Points on a hilly landscape, in no order, each with its height.
From any point a climber steps to the highest of the 2 points nearest to it. It stops when none of these is higher. Distance is the straight distance between rows; heights are no part of it.
timad: [ -1  84 -32  -6   1   9 -18 -22  27  12 -32  -2  16   4 -31  -8 -15  27
   3 -17 -61 -11]  height 156
Zore: [  4  32 -25 -17   3  -4   2  -6  -2  11  -2  11  31 -20 -12  -5   9  35
  -9 -10 -49 -15]  height 394
nid: [-15  40   4  -8 -27  19  10 -35   8   6   7  62   3 -12 -32  38 -12  -1
 -26 -31 -39   2]  height 240
Kogok: [-30  16  10  -1   7  11   6   5   3 -36  23  23  23  -3  22   4 -26   0
 -13  12  10  -5]  height 205
Gidad: [-22 -42   3   0  10  -1   5  19   1   2  19   5  -2   8  29   6 -24  35
 -22  47  57 -16]  height 198
sim: [-25 -25  38  37   0  -9  33  -9  -6  26  21  16  -3   0  21 -20  -9  -9
 -19   9  29   9]  height 582
nog: [-19   9  -6 -18   0   2   1  28  10 -36 -21  12 -13  23 -24  -8  -9 -47
  26 -19 -18  19]  height 254
kifar: [  8  39 -36 -30  18  -3 -37 -19 -12 -21  21   7  23  15  -4  17   5 -26
   0 -25   5  26]  height 246
mek: [-10  16 -24 -17   7  20  -6  16  21 -44   5  29  10  28 -17   3  -5 -25
  12 -10  13  41]  height 226
rop: [ -9 -28  -6   2   0  -4  15   4 -21  16  20  -3 -32  19  22  17  15   5
 -13  20  32  32]  height 388
nenak: [-34  23  15 -26  30   4 -28   0 -26 -16  23 -28 -29  26  11  29  31 -57
   1   1  14   1]  height 619
kolu: [ 24 -26   6 -15 -28 -28  17  17  14 -12 -32  15  -1 -21  -3 -21 -17  26
  40 -33 -19   2]  height 114
Pibo: [ -5  54 -24   5   6  22 -20   7 -11   6  -6  -9  25   3  13  -8 -36 -26
   7 -12 -45 -16]  height 481
vave: [  5  -4   4   2 -27  -6  19  27  23 -18 -53 -24 -30   5 -13 -25  -3 -11
  38 -20 -23   1]  height 345
kited: [  7  -6 -13 -20  37 -10 -32 -15 -26  -2  52  -5  20   9   8  -5  20   2
  -6  38  23  14]  height 313
Gufa: [-15   8  -8  44  -1  12  16  18   4  18 -27 -20 -18  16   9   8  33 -33
 -22  -3  30   3]  height 305
Povat: [ 11 -10  -8 -31 -12  23 -25  -8 -25   4   5 -30 -25 -13   8  54  25  17
   5   9 -12  -2]  height 493
vob: [ 37 -23 -40   9  25 -19 -21  10  -3   7  18  -2   9  38  -3 -17 -13   1
   8  14  53  41]  height 134
nikat: [ 22   7   4 -32   8  -9 -31  -6  24  -9  -4   7  23  -8 -37 -26  -3 -12
  11 -32 -36  -1]  height 315
zov: [-20  21  11  -3 -12  -7  12 -19   6 -14   4  19   3  -7   7  -4 -14 -16
  -5 -27   3  21]  height 179
foz: [ 27 -10  -1 -15  17   4 -32 -14   0  17  -3 -49  -4   7 -14 -15  39  -2
  14  11  -9  -9]  height 241
Tuven: [ 23  10 -34  24  15   5 -10   2 -17  -4  30  -1  10  28  27   9 -18  -2
  -8  24  44  31]  height 148
biku: [ -4  10  17 -11  -4  16   4 -16   5   6  -5   5 -25  -1 -39  18  25 -33
   0 -19 -39  -1]  height 346
puge: [ 17 -11 -19  -8  38  -5 -36 -46 -18   6  50 -12  44 -10   4  18  27  26
 -27  29  19 -12]  height 301
lopo: [ 10 -62   3  22  11 -17   9  51 -17  28 -18 -24 -38  12   1   8   4 -32
  -8  -7  22 -16]  height 223
bak: [-29 -19  41  21 -39  19  32   8  20 -28 -19  25 -19  -3   7   0 -32   0
  24   8   8  -2]  height 335
Ser: [ -4   8  -4   9  -5  -6  15  10  32  -5 -32  18  28  -9 -10 -36   1  12
  12 -12  -8   0]  height 110
nevin: [ -1 -21   5   8 -13   7  17  33   3  -6 -38 -43 -47   9  14 -11  -8  -9
  30  16  -8  -5]  height 295
sug: [  7   5 -19  21  15   1 -13  19 -24  22   1 -21  19   8  27  -9  -3 -19
  -9   6  11 -16]  height 287
Biluz: [ 15  27  -9 -11 -27   7  30 -28  -9  15  13  19  -5 -13 -15  13  -7  49
  13  -9 -55  31]  height 165
Davu: [ 15  -9  46   5 -16 -18  20 -30   6  23 -20  21   0 -41 -22 -30   3  -1
   7 -22 -29 -24]  height 466
Zeso: [-10  35  -6 -45   0  24 -28 -30  10 -33  13   9   8 -11 -12  17   5   8
  -1   3 -35  -6]  height 204
pep: [-30  17   3  21  -8  10  25  17   0   6 -33  11  -8  -5  -9  19  44 -18
 -23  -9  -5 -13]  height 376
tepif: [-16 -29 -10  15  19 -17  -1  30 -12   4  37   5  -3  40  40  -1 -58   8
 -11  48  78   5]  height 181
nofe: [ 21  37   8   2 -31 -31  19   1  19  19 -44  -1 -16  -8 -37 -30  -2  11
  37 -42 -59   2]  height 663
pok: [ -1  -7 -28 -17  49 -10 -32   8 -12 -20  34 -11   9  29   7 -22   2  -5
   0  61  54  11]  height 327
mim: [ 31  17 -10 -20   0  -4 -32 -26  -2  -3  15   8  12 -10  -2  20  -4 -12
  -8 -49  -6  10]  height 264
Gebuf: [-17  15   8 -13 -23  -1  37 -23 -16  10   9  46   5 -31  -5  18  -8  14
 -17 -17 -43   8]  height 203
suf: [ 35  18 -16  35 -17  22  -4  -9  22   3   0   4  39   7 -12  -9 -25  21
   0 -18 -21   3]  height 475
fofe: [-12 -45  26  12  -7  -7  14  36  -6 -14   5   8 -13  19  15   9 -34 -51
  13 -29  28   5]  height 59
los: [-23  12   9  -9 -11  27   9   5 -10 -20 -13  13   6 -32   8  28  15  34
 -18  25 -11 -33]  height 232
Fenu: [-23  48 -29  -6  25   7 -23 -20  -3 -22   7  -5  39  -6  10   2  19   7
 -25  21  -5 -18]  height 579
dipe: [ 18  10   4 -12 -11   1 -15   8  29 -11 -26 -14  -8   8 -26 -27 -13 -34
  29 -37 -31   4]  height 294
Korud: [ 19  24   0  16 -14 -10  19   3   3  25 -23 -34  -5  -7  -7 -40  -7   6
  29 -18 -50   0]  height 506
fup: [-13 -26  18  34 -13  24  18  11  28 -16   7  19  21  13   4 -11 -45  -4
  14  10   3   3]  height 407
kup: [ -2 -17  -5 -30  -5   4 -19   3 -30  -5  13 -18  -8 -18  41  34  -1  26
  -9  15  20 -15]  height 561
dafe: [ -8  -5  43   6 -17 -13  11 -11   6   5 -27  13  -6 -42   1  -3  20   3
 -14 -14  17 -24]  height 671
muri: [-41  10   9 -28  37   2 -33  20 -31 -12  31 -28  -7  11  17  31  40 -20
 -11  36  12 -18]  height 681
pir: [-28  13  14 -25  -9  24   4  -3  14 -39   9  29   2 -10  -8  -6 -26   5
  11   9 -35  -8]  height 229
Zir: [-16  -6  27 -13 -27  23  14   7  -4 -17 -10   1 -32 -19  11  20  -5  -1
  11  16  -5 -20]  height 274
toz: [ 39   6 -33  23   9   7 -21 -12  19  -1  10 -11  32  13  -2 -19   6  28
  -2   8  16  16]  height 396
tarib: [  7  16  -4 -23   3 -18 -22   2  -2  -2  -9  12  35 -29   0 -18 -17   5
   0 -27 -31 -28]  height 353
dumu: [-30 -53   1   8  10 -26  22  26  -1  28   2 -14 -21  21  19 -26 -21  13
 -15  49  54  -4]  height 217
fidi: [-27  24  20   2  35 -14 -22 -10 -28   8  40 -26 -19  21  18  31  35 -44
 -21   9  57   7]  height 560
Bom: [ 20  -9  13 -15 -35 -10  19   7   2 -11 -32  35   2 -46  -3   5  -4  48
  12  -3 -17 -23]  height 154
pusa: [ 11  55 -19 -38 -16  12 -29 -26  23 -22 -24  -6  -1 -10 -20   2  -2  16
  19 -14 -46   1]  height 180
vubu: [-18 -40  18  21 -12  -6  50   3  -7  20  -2  12 -33   3  -1   1  13   9
 -11  11  28  26]  height 449
risem: [-23 -28  24   0  10  11  -1  -3 -15  22  39 -18 -41  22  10  47  29  -1
 -25  35  46   9]  height 340
Divof: [ 32  -4   2  15 -24   2  19  17  26   2 -26 -29 -17  15  -9 -35 -11  29
  45  -8 -22  19]  height 411
nizup: [ 31   1  27  -2 -14  -9  21 -26  12  21 -28  17 -42  -7 -65  17  36 -14
  13 -32 -61  -1]  height 413
Dudum: [-30 -33  16  23   1   6  22  26  -9  12 -15 -25 -29   5  22 -24 -10   1
   0  35  17 -19]  height 248
kida: [-16   4  -4  12   1 -30  47  13 -13   6 -20 -22 -33  10  -3 -10  19 -39
   5 -19 -20  20]  height 118
liso: [ 27  27   8  19 -18   6   3 -23  44  -1  -5  28  33 -14 -35 -23 -37  37
   6 -37 -48  -4]  height 606
Kotam: [ -9  19  25  10 -26  -3  26 -25  -2  11 -39  31 -18 -29 -11  36  31   3
 -17 -21  -4 -20]  height 482
movim: [-54  26   4 -31  24  -6 -21  -9 -16 -26  28  -8  19 -12  22  10  21  10
 -22  30  19 -25]  height 626
Lazo: [  3 -17  -2  20  11  -1   5  39 -46  31   3 -29 -23  16  21  11   7 -36
  -8  -2   2 -14]  height 255
Rol: [ 17 -35  -4 -13  17   1 -35   6   1  11   9 -34 -20  13  -3   2  12 -14
   6  26  30  -2]  height 275
vibem: [ 25  10 -10  -4  -1  13 -18 -31   5  16  -6 -30  12 -15 -16   1  46  40
  -7  13 -17  -9]  height 202
nev: [ -1 -58   1 -16  21 -31  -5  47 -21   6   7  -4 -29  18  10   9   1 -29
 -11   1  44   1]  height 199
rupep: [ 11  -3  -9   3   6   2 -19   6  -7   1   0   2  39 -19  21   1 -15  11
 -16  -6  12 -28]  height 318
mefov: [ 25   3  22  15 -31 -17  51 -10  14  11 -30  17 -36   3 -50 -11   9   4
  39 -37 -53  22]  height 505
Lokul: [ 41 -43 -20   7  37  -7 -34  13 -17  16  50   6   3  39   1   8 -16 -13
  -5  32  64  19]  height 125
Zezo: [ 21  25 -19   2  11  26 -21 -62  15  -4  22 -19  37  -8 -13   7  26  46
 -20  29 -13  -7]  height 178
mis: [  0 -26 -15 -12  13  -1 -13  31  17 -24 -15  -6   0  16   3 -16   3  -1
   9  14  32   1]  height 314
Mepe: [ 26 -43   2  23   6 -18  -4  29   8  23 -41 -22  -7  -8  -8 -17  16 -12
  -5 -15  15 -28]  height 184
rup: [-19  -3 -23  19   8 -17  12  25 -22  -2  30  18   2  27  44  18 -26   4
 -19  18  72  28]  height 166
geto: [  2  30   9   9 -17  22  12 -35  22  15 -17  33   5  -9 -42   8  16  -3
  -9 -25 -40   7]  height 286
nup: [  4  19  29  15  -3  -3  16 -33  24  22   6  19  25 -21 -15 -44 -21   5
   5 -16 -46  -8]  height 474
kifun: [  6   8 -44  -3  22  -6 -25   8   4 -26  -3 -17  22  12  18 -27  -7  20
  -1  34  30   5]  height 351
Dag: [ -9   0  13  30 -24  -4  45   6   7   6 -22   8 -17   0  -1  -2  -5 -21
   7 -31  -8  17]  height 145
Baloz: [ 16  -7  -6 -12  -9  27 -20 -18  -1 -31  30  -1   4  -6  31  32 -21  34
 -12  16  28   3]  height 633
Lavi: [ -5   6  -5  11   7  -7 -11 -28 -11  21   6 -29 -27  18  11  34  40 -26
 -16  -5  50  17]  height 480
dibob: [  7   4 -30 -34   4   5 -13  -5 -31   0  14   4  17 -14  -2  39  19  27
  -4  -2 -30  -3]  height 438
nit: [ -4 -47   6   1 -13 -15  21  39   4  -4 -23   0   4  -4  13 -25 -30   9
  38  -4 -12  -1]  height 90
vapu: [ -8 -49  25 -14  14 -25   6  21  -5   4  33   8  -8  11  13 -16 -22  -9
  -1  12  32  16]  height 182
Let: [ 14 -55  14   0  -4 -18  12   3  20  12   9  12   4   4  -7 -29  -7   9
   8   0  24  29]  height 164
rede: [  2  21  -3  39  -5  16   6 -31  -5  26  -2 -34 -17  11   5  19  27 -24
 -12  -9   1  13]  height 384
Noko: [-19 -19  42  15   1   8  19 -16   5  -2  36  11  10   2   8 -30 -26 -25
   7  17  -4  12]  height 479
fafal: [  3  32 -19 -10 -33  11  11  -6  -2 -23 -31  26   6 -36   9  28   1  49
  -5   0 -25 -25]  height 197
Vosu: [-19 -28   1   0   2 -14   6  49 -23   0  -1   5   8   2  19 -10 -30 -27
  11 -11  -5  -8]  height 73
nibo: [ 31   7  -1 -19  10   4 -35 -51 -10   2  42   6  33 -20  -1  20   4  14
 -21 -13  -1  -5]  height 285
Nunip: [-13  47 -12   7  35  19 -25  -7  -5 -11  15  -8  38  -2  12 -26 -13 -29
 -10   8 -13 -23]  height 530
molu: [ 13 -21   1  28  -9  -2   6  21  33   5 -44   9  17 -18 -17 -20  21  18
  -7  -6  17 -26]  height 143

For each start below, name the point where the climber stops.
Ser => Baloz
fofe => Baloz
Gebuf => nofe
mim => liso
Bom => sim
nikat => Baloz
vibem => liso
Zezo => liso

Call two points neighbours if one is among the 2 nearest of the other. Go from one point of each pair to the other, from neighbour to neighbour, staying as high as possible. Name the lowest point that can't be avoided.
dafe, muri => Gufa
dafe, liso => Davu
muri, sim => risem
Baloz, nofe => dipe
muri, Baloz => tarib
